Each row is a point on a tangle of strands that fork, close into loops and nearly touch. The rows are in no order.
In the rows, zero is written as 128.
Points whose rows are less than 99.3 apart are linked; no others are.
k_926: [168, 152, 147, 159, 128, 147, 150, 131, 124, 77, 145, 101, 153, 120, 105, 172, 162, 131, 128, 91, 100, 131, 88]
k_69: [80, 164, 130, 134, 137, 89, 82, 107, 164, 180, 99, 104, 133, 141, 149, 122, 149, 73, 85, 144, 104, 166, 139]
k_360: [191, 118, 116, 113, 157, 142, 152, 120, 146, 146, 163, 117, 136, 164, 142, 67, 169, 115, 95, 99, 105, 133, 140]
k_129: [154, 76, 121, 116, 94, 141, 120, 116, 113, 109, 139, 125, 172, 105, 149, 112, 117, 94, 106, 102, 152, 137, 128]
k_83: [179, 123, 125, 97, 135, 143, 116, 121, 143, 185, 137, 128, 123, 135, 151, 48, 155, 99, 90, 90, 121, 124, 159]
k_877: [136, 140, 90, 132, 165, 135, 134, 118, 161, 92, 151, 185, 144, 135, 133, 94, 147, 155, 120, 145, 191, 86, 133]
k_507: [80, 217, 155, 163, 120, 99, 96, 118, 113, 153, 128, 148, 71, 117, 112, 168, 119, 165, 128, 160, 106, 160, 136]
k_805: [114, 114, 157, 50, 111, 130, 127, 127, 116, 116, 120, 111, 106, 142, 170, 113, 83, 106, 159, 132, 157, 158, 125]
k_725: [98, 153, 63, 112, 118, 163, 110, 138, 129, 148, 71, 142, 133, 108, 134, 100, 115, 169, 90, 172, 156, 103, 178]
k_305: [88, 157, 124, 115, 155, 70, 80, 127, 133, 166, 101, 113, 131, 146, 133, 143, 131, 96, 123, 146, 101, 145, 145]
k_229: [83, 167, 45, 146, 124, 170, 132, 180, 118, 134, 73, 152, 116, 92, 133, 114, 123, 172, 111, 166, 135, 87, 168]
k_960: [74, 78, 119, 124, 134, 142, 158, 155, 118, 127, 105, 115, 124, 126, 100, 169, 90, 134, 154, 126, 160, 64, 107]
k_600: [102, 136, 67, 111, 122, 130, 117, 157, 161, 135, 98, 142, 123, 127, 118, 120, 143, 154, 127, 179, 167, 110, 162]
k_520: [135, 161, 150, 94, 117, 129, 105, 131, 113, 170, 78, 127, 114, 106, 132, 133, 96, 150, 118, 126, 116, 137, 148]
k_793: [126, 96, 136, 91, 118, 141, 161, 124, 87, 97, 153, 127, 152, 116, 144, 132, 88, 126, 159, 113, 167, 110, 109]
k_597: [159, 90, 147, 102, 83, 170, 115, 114, 112, 119, 96, 104, 154, 93, 138, 119, 109, 112, 109, 111, 132, 146, 118]
k_655: [148, 138, 158, 130, 141, 105, 99, 87, 129, 137, 105, 131, 170, 123, 155, 54, 142, 83, 95, 108, 114, 133, 151]
k_539: [162, 111, 135, 131, 122, 136, 148, 168, 118, 147, 182, 125, 95, 122, 103, 160, 146, 142, 169, 104, 116, 132, 99]
k_46: [195, 150, 139, 141, 130, 144, 118, 104, 126, 103, 132, 146, 157, 123, 126, 101, 160, 128, 97, 99, 120, 122, 132]
k_126: [144, 131, 126, 181, 142, 127, 143, 114, 115, 61, 131, 95, 201, 109, 114, 159, 173, 115, 113, 90, 98, 127, 97]
k_892: [148, 150, 138, 178, 112, 145, 125, 144, 131, 188, 176, 133, 105, 89, 92, 135, 158, 144, 121, 97, 110, 146, 137]
k_862: [123, 70, 111, 137, 119, 142, 151, 138, 119, 79, 148, 93, 162, 113, 118, 187, 130, 122, 160, 105, 140, 133, 107]
k_562: [149, 79, 143, 93, 98, 115, 103, 122, 102, 149, 154, 137, 109, 105, 173, 109, 113, 78, 152, 109, 130, 156, 125]
k_250: [179, 155, 129, 138, 143, 134, 121, 116, 149, 85, 169, 194, 136, 145, 151, 83, 154, 163, 122, 147, 176, 121, 133]
k_33: [138, 113, 108, 139, 126, 147, 153, 135, 140, 60, 161, 104, 153, 132, 116, 189, 154, 123, 135, 89, 137, 111, 91]
k_314: [90, 78, 103, 107, 130, 158, 174, 140, 151, 104, 130, 94, 121, 146, 124, 168, 111, 112, 155, 124, 153, 66, 109]
k_907: [74, 208, 112, 132, 137, 105, 112, 138, 124, 168, 136, 131, 86, 117, 133, 149, 116, 143, 127, 141, 96, 160, 161]
k_688: [116, 95, 109, 181, 132, 112, 117, 124, 128, 111, 101, 154, 167, 122, 116, 142, 114, 143, 133, 158, 143, 111, 109]
k_20: [177, 112, 132, 93, 117, 155, 121, 123, 138, 160, 114, 139, 136, 118, 145, 72, 107, 123, 89, 102, 148, 115, 155]
k_125: [144, 145, 157, 163, 159, 108, 146, 113, 147, 127, 151, 96, 118, 152, 97, 138, 162, 123, 143, 117, 73, 144, 111]
k_796: [123, 127, 140, 143, 131, 85, 134, 134, 105, 177, 181, 116, 58, 161, 107, 142, 139, 125, 140, 115, 99, 162, 111]
k_178: [138, 55, 103, 95, 97, 140, 105, 118, 105, 121, 171, 128, 150, 107, 167, 116, 111, 110, 148, 114, 159, 162, 126]
k_9: [152, 132, 126, 138, 149, 160, 168, 167, 125, 140, 154, 144, 119, 111, 97, 152, 133, 161, 156, 110, 133, 102, 109]
k_100: [145, 116, 161, 84, 124, 99, 127, 127, 108, 139, 136, 125, 96, 136, 168, 106, 101, 110, 159, 125, 105, 154, 127]
k_983: [147, 140, 180, 176, 98, 114, 108, 97, 136, 145, 183, 129, 113, 126, 127, 118, 173, 96, 108, 91, 121, 163, 123]
k_611: [137, 121, 134, 187, 148, 104, 124, 93, 123, 107, 104, 103, 203, 111, 94, 134, 138, 112, 110, 112, 88, 120, 114]
k_182: [102, 125, 156, 60, 104, 146, 141, 117, 119, 108, 76, 112, 105, 154, 171, 135, 65, 118, 133, 146, 146, 128, 130]
k_483: [97, 118, 141, 128, 133, 118, 148, 105, 73, 79, 74, 132, 160, 146, 141, 131, 66, 147, 123, 157, 151, 113, 114]
k_327: [126, 85, 119, 117, 105, 113, 107, 145, 131, 149, 132, 130, 133, 121, 122, 164, 129, 96, 137, 138, 123, 133, 124]
k_895: [149, 173, 172, 152, 129, 127, 110, 111, 131, 127, 150, 185, 107, 125, 103, 122, 138, 156, 126, 143, 151, 151, 130]
k_694: [84, 150, 91, 154, 128, 151, 149, 179, 108, 124, 89, 162, 133, 83, 94, 144, 99, 196, 144, 142, 161, 84, 108]
k_613: [116, 151, 129, 118, 133, 86, 93, 122, 116, 172, 72, 117, 130, 123, 138, 130, 99, 113, 121, 125, 106, 120, 139]
k_903: [120, 143, 140, 181, 92, 127, 114, 119, 153, 189, 191, 128, 99, 120, 111, 136, 170, 116, 113, 109, 104, 168, 125]
k_669: [123, 145, 126, 120, 148, 106, 101, 94, 161, 163, 98, 108, 146, 150, 158, 82, 161, 55, 99, 131, 120, 148, 133]
k_419: [151, 165, 171, 151, 133, 129, 102, 99, 132, 89, 175, 208, 106, 149, 137, 103, 140, 156, 112, 147, 176, 139, 135]
k_304: [114, 176, 81, 123, 155, 121, 133, 135, 159, 108, 133, 189, 140, 139, 130, 77, 154, 179, 119, 169, 154, 93, 177]
k_379: [136, 146, 178, 144, 123, 107, 120, 97, 134, 144, 139, 105, 120, 138, 125, 117, 149, 104, 121, 98, 90, 159, 116]
k_421: [97, 159, 99, 125, 136, 103, 138, 165, 139, 171, 117, 105, 103, 118, 107, 141, 142, 151, 138, 140, 97, 131, 161]
k_951: [145, 105, 112, 109, 161, 128, 150, 126, 182, 107, 160, 105, 112, 185, 134, 109, 165, 95, 143, 142, 101, 134, 129]
k_614: [86, 81, 151, 83, 92, 172, 142, 103, 97, 97, 74, 94, 117, 132, 145, 152, 66, 131, 118, 150, 148, 119, 121]
k_754: [127, 102, 115, 157, 133, 106, 112, 115, 149, 111, 116, 118, 172, 112, 111, 147, 135, 111, 135, 136, 111, 140, 118]
k_115: [184, 118, 113, 134, 156, 141, 156, 126, 148, 124, 179, 132, 123, 168, 136, 111, 160, 116, 135, 108, 107, 120, 128]
k_500: [132, 109, 153, 120, 116, 129, 151, 169, 124, 170, 169, 109, 51, 142, 104, 170, 132, 134, 171, 124, 89, 154, 109]
k_374: [161, 118, 140, 92, 87, 167, 98, 127, 132, 157, 61, 122, 122, 124, 130, 112, 103, 128, 98, 120, 135, 135, 143]
k_870: [113, 104, 100, 87, 135, 145, 159, 150, 170, 131, 132, 97, 106, 158, 121, 156, 137, 118, 159, 126, 144, 92, 136]
k_931: [94, 88, 124, 108, 122, 129, 147, 114, 80, 82, 114, 139, 146, 137, 154, 136, 54, 132, 138, 153, 174, 97, 131]
k_736: [85, 125, 111, 140, 144, 131, 157, 177, 127, 127, 99, 128, 120, 112, 94, 162, 111, 177, 172, 131, 169, 68, 103]
k_371: [151, 127, 154, 103, 132, 156, 170, 143, 100, 101, 147, 134, 136, 124, 115, 144, 101, 144, 138, 114, 153, 98, 104]
k_406: [131, 73, 119, 120, 98, 136, 132, 140, 141, 100, 154, 108, 127, 123, 135, 172, 120, 103, 152, 138, 126, 157, 104]
k_858: [115, 138, 142, 167, 173, 87, 156, 126, 112, 160, 165, 124, 89, 159, 108, 121, 162, 130, 129, 116, 65, 149, 127]
k_697: [88, 146, 61, 172, 112, 142, 127, 182, 103, 135, 77, 137, 135, 68, 103, 141, 108, 176, 121, 155, 121, 101, 147]
k_955: [93, 124, 90, 109, 137, 118, 125, 159, 169, 141, 107, 116, 108, 147, 105, 155, 137, 141, 153, 168, 132, 105, 144]
k_706: [93, 120, 132, 151, 154, 89, 122, 112, 112, 73, 87, 142, 168, 150, 132, 138, 91, 142, 143, 162, 127, 116, 111]
k_49: [139, 125, 146, 95, 146, 120, 133, 109, 154, 97, 131, 88, 124, 172, 146, 105, 152, 107, 124, 141, 92, 144, 125]
k_84: [120, 184, 178, 157, 128, 110, 100, 116, 104, 120, 113, 172, 100, 127, 116, 131, 119, 165, 126, 172, 121, 163, 132]
k_957: [177, 155, 173, 145, 129, 129, 101, 78, 117, 132, 136, 145, 168, 104, 155, 64, 147, 108, 73, 88, 121, 150, 133]

A fork is a point with three links, a tip a point with one. Leave the first point through the second and follow the links. Name the first fork or tip that comes.
k_374; k_597: k_614
k_706; k_483: k_892
k_892; k_903: k_754
k_314; k_960: k_955
k_46; k_957: k_374

A piece is two or more points that can be reached from each other along the links. Count, over all rows, the pieces, the separate loops (a circle has one, a figure eight two, a Y none), the forks (points with three links) and the tips (points with one).
pieces: 3
loops: 2
forks: 3
tips: 5
